Each row is a point on a landscape with many peaks, with its height.
From any point a climber steps to the highest of the 6 points nearest to it. It stops when none of these is higher. Distance is the straight distance between rows; heights are no part of it.
pipa height 701: [ -6  -4  12  -9  -1  -9  23   7 -13 -11  10  -3   3  17 -11  18  13  16
   3  -7 -10  -7  19 -24  -2   8   5]
livem height 871: [ 27  -1  11   8  38   5  21  10   2  16   3  11   1   2  -3   4   4  24
   6 -34  -2  11   9  -4  10 -14 -13]
Guzok height 496: [-10 -14   3  19 -33  -4  13   2   7  11   4  -8   0  -2  10 -51  21 -11
   5  10   1   1 -22  16   4   6  17]
likib height 436: [ 18  16  11  14  32   1   9  -3   7  23   5 -22 -18   9  -8  12  -7  10
 -27 -23  -5   2  -4   5  14  -3 -30]
rul height 522: [-25  11   8  -7 -12  -4  -4 -14 -19 -26   7 -11   4  17  -2   0  15  -1
  -1   5 -22 -23  15  -9  -8  31  29]
kepit height 674: [  0   8  -1 -22   9  16  15   4  -4 -17   6  -2  -6   7  33  33 -20   8
  -2  -1  15  -6  31 -30   4 -28 -15]
Bubo height 439: [ 11  12   8   7  15 -12   3  -4   6  30   0 -12 -18  -3 -14  -5   5   8
 -15 -21  -7   4 -10   6   5   7  -3]
gasi height 799: [  5   7   1  13  13 -16   7   4   8  30  -2  10   1 -10   0 -24   6  -7
   8 -12   2  11 -21  19   5  -7  -5]
Vezod height 93: [-26  25  10  -4 -20  -7 -21 -39 -28 -31 -15 -19  16  28  34  10 -15 -27
 -14  40  -1 -15  18  15 -16  15  19]
Tobi height 383: [ 20 -13   9   0  13  10   7  19  15  22 -13   9   4  10   7   5  -8  24
  43 -18  23  13  11 -20  -7 -33 -13]
Dadot height 275: [ 41   3   7  29  34  12  17 -14  30  10   1  -3 -17  21  -9  19   8  33
   3 -43 -10   4  19 -14   1 -11 -39]
bitof height 700: [ 12  20  13  27 -22  -2   2 -27  13   8  10 -34 -28 -16  -7  -4  -6 -27
 -34   7  16   8 -14  15  19 -15 -19]
Lako height 653: [ -6  10  22   9 -15 -11   5  -8   3  11   6  -9  -4   7 -18  -8  11  -1
 -19  -8 -15 -11   6   3   9  23   0]
Luzu height 461: [ 12  -9  -6  29  -7  -2   6  -9  14  32   5   6 -11 -14 -16 -42  23  -3
   8  -7 -11   7 -33  26  -2  13   4]
zorip height 412: [ 14  -1 -16  38  -2 -13   5  -8   2  34  -1   0 -15 -23  -6 -35  11 -22
  -3 -15  17  24 -24  41   0 -27 -18]
vuna height 644: [-12   1 -18 -23  16   6 -25  26  -4  -2 -16  16  -3 -19  13 -10 -13 -14
  -1  22  16  12  -1   2   7  -2  15]
Rom height 494: [ -4   9  -1  -4 -12  -2   6   8   6  19  -4   0   2 -15   3 -50   7 -22
  -5  10  12  11 -24  16  15 -10  24]
bavat height 306: [-26 -32 -46 -39  -8  -4 -21   0 -26 -37 -10  13   7  19  -8  10  -9  -9
   5  30  16  -4 -11  -9  -9  -8  26]
nurag height 462: [ 15  11   7  28   5  -8   5  -6  12  35   0   1  -5  -8 -24 -12  15  -1
   4 -16 -11   4 -19  16  -2   9 -20]
bitor height 611: [ -5  -2  13  -8  -9  15  11  -1   7  -1   9  -1   3  13  29  47 -18   1
   0  -5   7 -32  42 -27  -3 -27 -19]
Digem height 561: [ 15  19 -17  44 -18  -2  10  -9  22  22  18 -20 -21 -12 -15 -17  -5 -23
 -14  -7  17  22 -23  34  12 -21 -27]
peke height 619: [  0  33  26  -2  20   7  -8 -13  -3   3   3 -15  -9  -6  16  19 -22  -8
 -42   6   0 -22  -1   0  35   9 -19]
pobu height 549: [  7 -11  -2  34 -19  -3  -8  -1  32  19  -3 -15  12 -18 -19 -42  27   2
  19   4 -25 -19 -23  27  -8  26  -3]
zezab height 703: [ 16  22  10  49 -14   3   4 -11  12  18  23 -42 -32   2 -28   9   9 -19
 -28  -3  -9  15  -9  15  -4   6 -33]
dabo height 404: [-16 -32 -19 -24  -4 -11  -4  32 -17  -9  -6  13  18  15 -15  -5  -5   4
  22   8   4  14  -5 -10 -12  -5  20]
Zeto height 632: [  0  30  13   8   2  11 -19   2   0   0   4 -19 -19 -26  19  -9 -12 -27
 -32  16   2   1  -7  15  23  -3 -21]
rus height 515: [ 11  21  22   5  17  -7  10   5 -10  17   6 -16 -13  -6   5   6   1   9
 -23  -4  -2  -3   8   0  16  -4  -3]
sen height 655: [  2  17  15 -15  20   7  -2  15   1 -10  -6  -2   7 -15  22  14 -18  -1
 -29   7  13  -2  12 -14  21 -10   3]
Ker height 672: [-10  25  29   8   3   3 -25  -5  -1   7   5 -18 -14 -21  19   7 -19 -23
 -43   5  15  -7  -5  10  23   6  -5]
Feniv height 829: [ 26 -13  -3   2  24   8   0  13  14   7 -16   9  21  -1 -25   1  11  33
  36 -27 -18  13  -3  -2  -1  15  -6]
ruko height 650: [ 16  13   2  34 -18  -1   3  -9  12  18  12 -29 -20 -15 -11 -15  -1 -26
 -34  -3  14  11   1  19  20 -13 -18]
kan height 606: [ -7  25  -4   9  19  17 -34  20  -9   5  -3  23  -9 -41  31 -13  -7 -23
 -16  30  12   8  11  18  22  11   0]
varu height 542: [-16  22   7   6  19  22 -28 -16 -35 -30  -5   8  -3 -22  47  26  -7 -27
 -20  36 -16   4  15  -1  15  19  -7]
gol height 534: [ 24   3  -4  12  13  -6  -6  -7  33   2  -2 -11  30  -2 -28 -28   0  33
  24  -9 -34 -14 -11  10  -2  31  -6]
vizo height 356: [ 34  -3  -4  22  45  -8   8  -2  10  35 -16  21  -5   6   0 -19   5  12
  27 -42  -3  29 -16  16  -5 -32 -24]
Pimaz height 544: [-11   7   3  -9  -8   1 -15  -2  -6   1 -10   2   6  -7  27 -21 -17 -18
  -7  23  13  -6   2  -2  13   4  23]
Vin height 578: [-37   2 -19 -17  -8   4 -17  12  -5  -5 -14  13   3 -10  15 -28 -12 -22
  10  39  17  -5  -1  17   9   8  33]
ret height 536: [ -2   1   3  -4  -2 -12  11   6  -2   2  11  -8   0   4  -3  -8  12  -1
  -1 -11 -12  -5   1   6  -4  11  10]
Tolu height 458: [-23 -14 -17 -25 -20 -14  -7   2 -29 -33  -3   3  16  33  -7  27 -14   0
   0  20   2  -5  -2 -10 -15   6  14]
Roda height 576: [  2 -24 -25 -29  -8  14  -5  22   5  -4  -4  12  14  11  16  18 -25   2
  23  -6  42  -6  19 -30  -3 -45  -8]
Duk height 397: [-16 -11 -12 -12  -7  -7  -2  23   2  14  -7   4  11   6  -4 -30   3 -17
  18  -5   9   5 -15   8  -4   5  22]
matev height 512: [  1  12   4   6  20   0 -10  19  11  27  -5   7  -1 -28   2 -33  -9  -8
  -8   6   8   2 -16  24  24 -18  16]
ravoz height 450: [-13  -1   4 -18  -2  -7  -4   0  -6   9   9  12  -2  -4   3 -12   0  -4
  -2   6  -5   6  -7   8  -1  16  12]
Mol height 580: [  8   7   2  27 -10 -11   6  -4  15  15   7  -6 -11   0 -22 -25  11  -1
 -11  -8 -20   5 -25  14  -3  11  -5]
Pimiv height 395: [ 19 -28   1 -11   7   3   8  21   5   8  -3  16  25  -2  -4  -5   6  16
  46 -24   9  21  10 -24 -16 -20  -1]
tolig height 472: [ 17   3  -9  34   7  -9  13 -10  15  35   1   4 -12  -6  -7 -38   8 -11
   0 -18  -6  15 -24  27  -9 -12 -18]
Bozug height 645: [ -6 -16  -8 -28 -11  10  -2  16  -3 -17  -4   7  -4  16  17  38 -19  -1
   7  13  21 -14  19 -27 -11 -44 -19]
zup height 735: [  0  -8   3 -19 -18   8  -7  -2 -11 -19   9   7  15  15  -4  45   2   2
  11  -4  -8 -17  21 -30 -27  -3 -12]
vir height 746: [ 25 -26 -20  -1  25   0   6   3  23  15  -1   8  36 -15 -21 -36  -1  19
  45 -12 -26  13 -23  14  -6  25  -6]
Bog height 527: [  4  -3 -11  39 -18  -6  18 -15  22  25  18 -17 -16  -6  -6 -33  17 -15
 -12  -5   7  14 -34  27   0 -17  -6]
mot height 364: [-18 -15 -14 -16 -18  -3  -6  25 -20 -16   1   2  11   6  -4 -16  -1  -2
  14  19  -6  -3 -10   7 -10  19  30]
pipal height 425: [-11  -9  -7  -5  -5  -8   6  12  -2  18   8   0   5  -9  -3 -34  11 -14
  10   2   1   5 -20  11   2   4  27]
nubu height 466: [ 19  10   5  23  12  -5   4   1   6  28  13 -17 -17 -15  -8 -22   5 -19
 -35 -12   3  17 -10  24  17  -7  -6]
Vidub height 675: [  7  10   2  46 -25  10   3 -20  33  -1  12 -32 -16  -1 -21  -8  20   9
 -12   1 -25 -13  -9   7   0  24  -9]
Sav height 437: [ -5  17  20   1   4 -11  -9 -28 -18 -20  -7 -13  -5  16  27  17 -19 -18
 -29  16   2  -8  10  -2  23  22  10]
duli height 340: [-34   3  11  -9 -15 -12 -12 -13 -23  -2  -3   1   1  19  11  -1  -5 -17
   0  30  -4 -13   1   8  -2  11  21]
regup height 596: [-16 -16 -22 -43 -11  -2  -3   6  -3 -17  -7  20  15  -3   9  28 -13  -3
   4  -3  21  -9  13 -27  -4 -41   0]
nika height 579: [-11 -28 -19 -23 -37   2  -7  -8 -19 -34  -2   6  11  19 -11  45   1  10
   3   6 -11 -16  10 -31 -20  -4  -7]
Raz height 856: [ 48  -4   2  20  51  -5  13 -10  11  16 -19  22 -13   7  -8  -4   6  25
  32 -35  -9  19   5   6 -12 -28 -28]
vidi height 486: [ 36   3   4  12  32  -1   4 -11  33  -5 -20   4   8   5 -21   3  10  40
  26 -22 -22  -2   8 -18  -8   7 -22]
Zur height 514: [-24  18  -2 -18   2  14 -26   0 -18 -34 -18  23   5  -6  21  10 -18 -25
 -17  32  17   6  13   6   3   1  21]
buki height 584: [ -6  13  13  -7  12   2  -1   9  -3  13   0   4  -7 -16   7  -1  -9  -6
 -21  -1   7  -2  -9   5  26   0   3]
Tek height 599: [ -3  13   6 -12  33  17  -6  18  -2   6  -7  17   2 -24  16   9 -17  -9
 -18   9  12   4  -1  -2  21  -7   1]
guz height 571: [ -3   4  11  18 -30  -3  10  -9  -1   1  10 -18 -10  -4  18 -36  11 -14
  -6   5   4  -6 -13  14   4   9  22]
tugi height 368: [-18  -5  18   8 -22 -12 -13  -4  -5  -3   9 -16   1  13 -10  -8  16   6
   6   9 -28 -27   4   6  -1  34  30]
fur height 238: [ 10  12   6  18  19 -14  10  -5  11  24   0 -14 -11   3 -12  -2   2   4
 -15 -31  -6  11 -13   8  -8  -1 -27]
dad height 566: [-19   2 -19 -29 -21 -10   0 -14 -26 -36 -13  16  -2  13  10  43 -12  -4
  -6  22   3 -12   9 -12 -23 -21  11]
mib height 635: [ -6  -1   2  31 -17   0   8  -3  13   3  12 -14  -8  -5 -11 -34  24  -1
  -4   0  -7 -17 -16  10 -10  31   8]
nenes height 468: [-10 -16 -15 -20 -27  -2  -7 -24 -22 -47 -12  -3  11  23  -1  55   0  14
   2  19 -22 -12  11 -25 -31 -12   9]
sanuz height 465: [-11  31  14 -12  20  19  -2 -15 -25 -39  -3   5 -12  -4  45  37 -12 -20
 -30  21  -8   0  29 -11  16   6 -11]
tonop height 463: [  7  -1   2 -12  30  -9  15   9  -7   4   9   7   9   9  -2   5  -2  15
  -1 -21   7   3  -3 -11  -5 -16   8]
Nasi height 543: [-20 -22 -27 -35  -7  -4   1  17 -20 -24  -3  15  10  12  -3  23  -2  -2
  13   4  10   2  -2 -31 -14 -23  14]
boz height 464: [ 23  -9  -7  15  12 -10   8   2  13  24  -6   7   0  -9 -19 -27  12   8
  23 -24 -16  11 -19  15 -14  13 -13]
delem height 643: [ -4  24  22   6  -7  10 -11 -18 -12   8   2 -10 -11  -8  21  -8 -14 -15
 -27   8   3  -6   9  13  25   5   4]
Zuz height 548: [ 17  17  22  18  17 -10  -3 -12  -1   3   4 -27 -21   2  -8  13   5  12
 -32 -25  -9   5  -9   4  13   6 -17]
ropug height 358: [-22  17  -5 -17  -8   3 -24 -20 -18 -25 -16  -1  14  10  34   3 -23 -21
   1  38   6  -8  10  15 -10  13  24]
Vulob height 521: [ 22  26   1  28   8 -12   4  -8  12  29   6 -15 -29   6 -20   8   6   4
 -21 -23 -11   9  -7  15   9   1 -31]
bop height 652: [ 11   7   2  31 -11  -2  -4 -14  28   7  14 -29 -11  -6 -21 -13  10  13
  -6  -4 -30  -2  -1  11  -2  29 -12]
lel height 319: [  3 -59 -45 -38 -34   1 -11   2 -18 -16 -14  17  11   7 -19  28   4  -8
  20  10  17   1 -10 -10 -16 -30   6]
Noz height 509: [  6  -3  -2 -24  24  16  21  20   0   3   0  16  10  -6  15   8  -7   9
   1 -11  24  11  22 -19   4 -32   6]
poval height 623: [ 29   3   8  -1   7   5   8   6  28 -22   7 -13  13  -1 -28  14   3  36
  15 -19 -14 -22  20 -21  -3  17 -16]
Lib height 591: [ 10  24  24   3  10   2   1  -1  -3  17   6  -7 -10 -12   5   1 -19  -5
 -33  -1   4 -12 -11  12  19  -4 -22]
sedag height 662: [  5   0  14  25 -32  -6   4 -11  10  14   4 -18 -18 -12   6 -40   7 -20
 -27   1  16  -1 -15  10  18   4  10]
Sop height 648: [ -4  -3  -2   2  -8  -2   2  11  -5 -21  16  -9  11   8 -22   5  18  20
  12  -4 -20 -11   8 -14  -2  37   8]
pilur height 588: [ 30   8   5  13  22   6   7 -15  48  -3  -5  -3  20   3 -37   8   3  37
   7 -17 -26  -3  12  -4  -5  22 -19]
Teg height 410: [  3 -48 -29 -25 -22  20  -6   5 -11 -13   2  15  32   3 -24  28  16  22
  42   0   0  12   0 -13 -17  10   8]
suro height 609: [  9   6 -10  39 -14  -3  11 -13  13  27   9 -17 -20  -2 -19 -17   9 -21
 -21  -8  -3  18  -9  27  -4  -4 -18]
Munus height 570: [ -1  -1  -7 -28  16   2  -3  20  -5  -4  -4  20   8  -6  11  10 -17  11
   9  -1  19  11  13 -25   2 -27   8]
Ras height 420: [ 17   6  -2  -3  45  -3   6  24  -8  28 -10  10   2  -4   1 -15 -12   6
   6 -17   2  24 -15  14   0 -23  -4]
Tufuz height 511: [  3  -3   4   3   8  -9  -1  11   3   5   5  -3  13 -10 -11 -19  15  15
  16 -11 -22 -12 -10   0  -9  35   7]
Saf height 53: [ 33   7  -3  35  27 -16   9 -11   9  30   1  10  -7  -1  -9   1   7  11
   0 -37  -8  26 -18  17   4 -16 -32]
tef height 491: [ 25 -16 -10 -11  23  -2   5  19  -1  12  -9  17  15   1  -7 -12   3  15
  31 -27   5  29  -6  -6  -6  -1   0]
Maden height 731: [ -3 -22  -4 -31 -21   0   5   0 -15 -26  -1  14   8   8 -12  40  -7   2
  18  -7   8  -3  14 -31 -18 -23   1]
Goz height 499: [ 12 -18   9  -6   5  17  11  16   7  14  12  10   5   3  14  18  -1  19
  28 -26  26  -8  26 -28  -3 -28 -10]
nobes height 456: [-11   1   3 -27 -25  -8  -6 -15 -30 -32   7   0  14  23  -1  18   2  11
   5   8  -6 -10  23 -12 -21  11  18]
Fulo height 595: [  2  34  29   4  10  10 -21 -19 -18 -22  -7 -13 -13 -21  39  10 -16 -22
 -32  24   3  -8  16   7  16  13  -5]
zakad height 381: [-21 -33  -5 -14  -7  -8   7  21  -9   1   8  -4  21  -1 -26 -17  11   3
  27  -3 -14   1 -12   0  -7  34  20]
livi height 195: [ -6 -45 -23 -34 -33  -5 -31  16  -9  -2 -18  20   2   9  -3  37  -9  -3
   8  -7  27 -20  -7 -21 -16 -39 -26]
Viro height 618: [ 14  10   4  36   7 -14   5 -14  17  37  17 -18 -22   1 -22  -1  17  -5
 -13 -17  -9  10 -13  17  -4  -2 -23]
tor height 233: [-28  15  29   8 -25  -1 -13 -31  -7 -21 -11 -15   1  28  35 -16 -10 -23
 -12  33  12 -25  13   8   2  16  22]
Kular height 581: [-20  26   9  -5   3   7 -20  -8 -16 -10  -8   3  -2 -13  34   4 -19 -25
 -15  27   7  -9  15   2  19  16  11]
lobur height 806: [ -6   8  12  -1 -10 -19  12  -6 -13 -12   7 -15   5  10 -15  12  18  13
  -8  -4 -17 -10  13 -15   7  39  15]
sulu height 638: [-13  27  15   5  16  13 -12  -2 -14 -14  -1   3  -4 -37  21   5 -20 -24
 -21  29  14  -8   1   1  26   5  -4]
gepad height 276: [-22  11   2 -17 -21 -11 -13 -10 -30 -38 -10  -4  11  36   8  13   7  -1
  -6  17  -6 -15  15   9 -23  16  25]
Ravub height 869: [ -7 -14  12 -22 -14   8   9  -1  -7 -17  10   4   7  11   9  36   3  12
   4 -11   7 -17  25 -36 -15 -12   2]
bogad height 706: [  2  -4  -8  46 -35   4  14 -18  30  -7  17 -31 -25   9 -11 -28  18  -3
 -12  17  -9  -3 -16   8   3  24  -8]
sis height 617: [-21  11  -5 -25   9  12  -4   0 -18 -31   0  11   4   9  27  42 -25 -15
 -10  32  -2  -9  30  -7  -8 -24   0]
kes height 565: [-19  13 -10  -4  26  12 -25  14 -38 -20  -7  18 -12 -35  47  21   5 -36
  -9  23   7   1   0   4   9  24  -1]
Gov height 557: [ -1 -18 -20 -21 -33  17  -5  -3 -17 -44  10   8  27   8 -18  38   6  24
  17  -3 -21 -12   2 -21 -14   8   8]
lufe height 545: [ 25 -15  -5   1  12   8   5  16  22  -2  -8  22  32  -9 -29  -4  -2  29
  51 -25 -19  17   1  -9  -9  16  -3]
Nuti height 592: [ -2 -21 -18 -22 -13   5   5  12  -8  -4   5  14   6   8  -2  22  -4  21
  17  -5  23   7   8 -32 -18 -26   0]
Zudi height 365: [-34 -14 -33 -42 -21 -13 -18   4 -29 -27 -12  12  17  12 -13  13 -15 -13
   3  27   8  -8   1 -11  -4  -7  20]
mup height 440: [ -2 -18  -2 -11   4 -10  11  16  -6  -3   0   5  10  -6 -13  -1   5  12
  26 -26 -13  12   7  -5  -6  16   4]
gibi height 83: [ 45  -3   0  27  43   8  12  -8  23  22  -2  19  -6   8  -6   9   9  36
  23 -26  -1  13   9  -5   3 -17 -35]
kabe height 641: [ 12 -13   0  48 -27   4  18 -21  24   4  18 -20 -24  -8 -18 -32  26   2
   5   6  -3   6 -25  15   1  -1  -6]
toba height 547: [  2   7   6   4  -9   2   5  -3   2  19   1   6 -17 -15  11 -44  -8 -14
 -11   3  11   4 -16  20  10  -5  11]
Fivo height 537: [ -8   5  25   2  -9  -3   4  -7  -7  10   4 -11  -8   5   9 -18  -3 -10
 -17  12   6 -11   0   5  15   2  17]
zuzig height 550: [-16 -11  -5 -24 -11   5   2  -7 -27 -25   0   5  10  18  -1  30   2   3
   5   8  -7  -6  12 -17 -17  -1  20]
Nufov height 743: [-11  -1  14  26 -23  -9   8 -25  19   5  11 -31 -32   8  -6 -19  14  -4
 -25   6   3 -12 -13  10  17  12  -5]
liriz height 583: [  8  11  21  20  17 -13   9   1  11   8  10 -10 -11  12 -11   9  28  18
 -16 -17 -21   3   8  -8   3  18 -10]
vufu height 519: [-52 -14 -10 -29 -26  -4 -24   5 -15 -31 -16   7  15  19  11 -11 -13 -22
   6  37  16 -15 -13  23  -5   4  36]
Voz height 553: [ -6  -4   9  24 -16   3  10  -5  19  12   3 -12  -5  -9   0 -33  16  -7
   4  -5  -1   2 -14  19   7   4  -1]
gul height 409: [ 21   6  -4  21  36 -14   2   4  10  33 -13  10  -2  -5  -5 -23   6   3
  11 -28   4  25 -10  17  -5 -19  -6]
Kefut height 493: [  8 -15 -10 -19   8   7   3  30  10  11 -12  17   8  -2   2   6 -17  17
  31 -16  42  17  11 -21  -6 -41  -3]
duso height 744: [ 13 -18  -5 -15 -14  24   3   6   5 -17  13   4  30  -5 -17  25  -2  23
  20 -11 -14  -4  20 -17 -16  14  -7]
Kubo height 560: [-11  26  11 -27   5  21   2 -17 -10 -36  -3  -3  -3   2  42  50 -20  -1
 -16  25   2 -15  28 -19   5 -27  -7]
suv height 323: [-20  16   3 -28   5 -13  -4 -22 -23 -32  -3  -2   3  19  21  18 -16  -7
 -22  15  -1 -12  15  -9  -1   6  11]
Niv height 479: [ -5 -23  -5 -17 -53   9 -13 -17 -27 -30  -9   9  -1  18  11  51   5   7
   2   5  -5 -23  24 -24 -37 -25 -11]
rito height 501: [ -3 -11   6  12  -9 -11   0  14   7  31   3   1  11 -13   3 -33   9 -20
  11  -5  -2   6 -18  19  -2  -3  20]
pepad height 612: [  7   4   2  30 -13   5   8 -19  13  15   5 -24 -19 -20  -1 -24   2 -16
 -16   7  10  14 -22  25  10 -21 -12]
Buler height 302: [-25  11  23  -7  -7 -15   0 -23 -18 -23   3 -15  -2  14  17   7   1  -5
 -27  10  -7 -21  17  -5   6  17  22]
vagak height 582: [ -1   1   4 -13   0 -10   8   4  -4   3   2  10   1   8  -3   8   6  12
   5 -16 -11 -10   7 -18  -5   8   4]
bod height 411: [-11 -16  -4  20 -22   0  15  -6  20   4   6  -4  -2  -7  -5 -58  35   0
  14   9   3   0 -38  20   1  -1  17]
sanag height 484: [ 21  -1  -1  24   4  -3  -2  -7  24  17  -1   3  -1 -13 -29  -9  16  13
  20 -17 -22   4 -18  15 -10  22  -4]
famug height 403: [-21 -25 -28 -34 -13  -2  -5   9 -26 -32  -3   7   7  21 -11  21  -7   8
   6   8   3   6 -17  -9 -15   2  22]
famav height 401: [-21  15  24   6 -19 -10  -1 -18  -9 -16   4 -20  -7  11  16 -19   6  -3
  -9  21  -9  -8  11  -4   1  25  22]
Zosev height 742: [ -1   3  20  -7  11   3  20  -4 -15  -8   8  -5  -2   9  11  25 -14   3
  -8  -5   9  -8  23 -19   4  -5   2]
dofas height 471: [-30  -6  13 -12 -14  -6 -10  -2 -15  -9   3   8   3  16   6 -23   4  -9
   8  23   1  -9   0  15  10  10  39]
vof height 406: [ 18 -19  25 -10   7   9  26  -1   6  11  22   6   3   7  -2  20  17  33
  11 -22  -5  -3  31 -30  -5   1 -15]
Vudu height 572: [-10  11   4  -7   6   7 -13  16   3  18 -10   6   0 -12  10 -27  -7 -18
  -7   5   7   4  -7   8  17  -9  17]
deg height 535: [ 12  -3  -8   0   8  -4   3   6  33  -2   2  -8  27  -9 -38  -7   0  27
  14 -14 -32 -13 -13   8  -2  32  -8]
peva height 510: [ -3 -31 -16 -23  -4   6   5  25  -1  -2  -4  22  13  12  -6  26   3  17
  32 -23  25   6  11 -22 -16 -23 -11]
tano height 504: [ 26 -21 -11  22   7  -6  -1   1  20  24  -4   7  18 -17 -25 -37  11  11
  38  -3 -28   9 -27  20  -5  23 -11]
taz height 723: [  0  12   7  34 -27   4  10 -26   8   7  17 -29 -22   2 -16 -13   5 -11
 -31  -2  -4   0  -3  10   7  -5  -9]
vol height 349: [ 22  -7   5   3  36  -1  16  16   8  24  -4  16   2   6  -5 -10   2  12
  11 -30  -2  18 -13  15   0 -14 -12]
vopo height 727: [ 13  15   6  -9  30   2  -4  24   9  33  -3   9  -9 -29   6 -17 -14  -8
 -20  -7  11  20 -15  10  11 -14 -14]
buv height 392: [ -1 -22 -10 -14   3  -2   2  27 -17   1  -4  16  23  -1 -12  -6   8  10
  35 -17  -6  19 -12 -14 -13   6  12]
seb height 660: [ -7  11 -25 -26  18  12  -4  19  -4 -25 -12  19   7  -6  29  34 -21  -6
   5  17  21   5  26  -9   3 -24  -2]
Lub height 344: [ 14 -15 -15  39  -1 -10  20 -12  19  34   1  -5  -7 -12 -12 -52  11 -10
  14  -6   4  13 -29  31 -11 -10  -1]
kife height 710: [  8  15  28  19  -5  -1  -9 -21  -6   8   8 -25 -25  -7  -1  -2   4  -7
 -39   6   1 -16   2  12  27  10  -7]
Sama height 594: [-12  -6 -34 -19  15  14 -16  33  -1 -15  -6  31   2 -21  14  28 -20 -16
   5  19  30  -4  17 -24   5 -34 -15]
ruve height 620: [-13  -5 -13 -27 -12   6  10  10  -8 -14  -9  20   4   7   7  26 -18   8
  -5   9  10  -2  13 -24  -8 -33   6]
soki height 214: [ 35  -2  10  18  29  -2   6  -5  28   8  -7  10   6   3  -7  -1  11  37
  15 -31  -8   2   6 -10  -5   0 -32]
guto height 513: [ -5 -21   4   7 -13  -5  14  18  -2  11   3  -5   4   1 -16 -40  19   4
  16   2  -7  -9 -18   9  -3  25  21]
neno height 587: [ 22  12  -2  19  16  -1  -4  -2  38  13  -2 -11  10  -6 -35 -13   3  27
  15  -4 -32   0 -10   9  -1  32 -16]
sep height 656: [ 11  15  25  -8  13   4  19 -15  -7  -7   7  -5 -13   9   5  32  -3  17
 -23 -17   3  -8  18 -31  15   1 -13]
sezit height 490: [-34  -3 -18 -12 -15   1 -27  -2 -17 -25 -14  11   8   6  15   0 -13 -29
   1  46  12  -9   2  19 -10  12  19]
Kuluf height 699: [  3   5   8  47 -41   5  12 -24  34 -12  28 -34 -33   4 -13 -16  24   6
 -22  15  -8  -2  -6   7   7  21   1]
tas height 614: [-12  -1 -10 -34  20  -3   7  22 -11   0  -4  18   4   3  -1   8 -15   4
  10   0  13   5  -3 -14  -2  -9  16]
Sipif height 567: [-27  12  -9 -23   9  10  -8  -9 -25 -21 -16  16  -4   3  24  10 -25 -15
 -13  31   4   0  20  -7  -5   1  11]
reb height 357: [-14 -25  -9  -8  -5  -7   2  20  -2  13   0   7  23   0 -14 -25  15  17
  40  -4 -20  12 -22   6 -13  18  19]
nutas height 387: [ 17  24  14  21   6  -4   9  -7  12  25  11 -26 -14  -5  -8   2  -2  -9
 -28 -24   8   6  -6  23  16 -17 -27]
Mirog height 586: [  2 -15  -3 -21  -2  13  11  14  -2  -1  -2  12  11  19  18  25  -9   9
   1 -19  25   1  18 -22  -6 -24  -3]
Fizi height 539: [-33   5 -13 -15  -5   0 -21  12 -19  -3 -11  13   2  -1  16 -16 -11 -27
  -4  39  10   4  -3  11   5  17  40]
Gazu height 538: [ 27  14   3  25  25  -1   5  -7  31  19   3 -13 -22   4 -25  26   7  25
 -15 -22 -18   4   8  -1  -4  23 -31]
Loda height 593: [-25   3 -26 -10  21  16 -31  25 -18  -5  -9  25  -3 -27  33  12  -4 -38
   1  33   4  13   1   5  15   8  18]
tol height 389: [-32  24   4 -32   0  -9 -21 -10 -15 -37 -17   8   6  25  27  26 -12 -18
  -8  31  -1  -4  16  -1 -13   1  18]
kar height 322: [ 25  -6  18  -4  23   8  22  -1  19   9   9   6  -8   5 -16  21  15  30
  13 -30   1  -1  18 -14  -4  -5 -25]
kelo height 805: [-20  -6 -26 -35   4   1  -8  20  -7 -17 -11  25   7 -11   9  21 -16 -16
   7  25  22   9   5 -13  -2 -17   9]

For each start below, name the point where the climber stops.
Luzu => Nufov
dad => Ravub
likib => lobur
Goz => Ravub
Bubo => lobur
Vezod => kelo
Kefut => Ravub
zorip => Nufov
sanag => Nufov
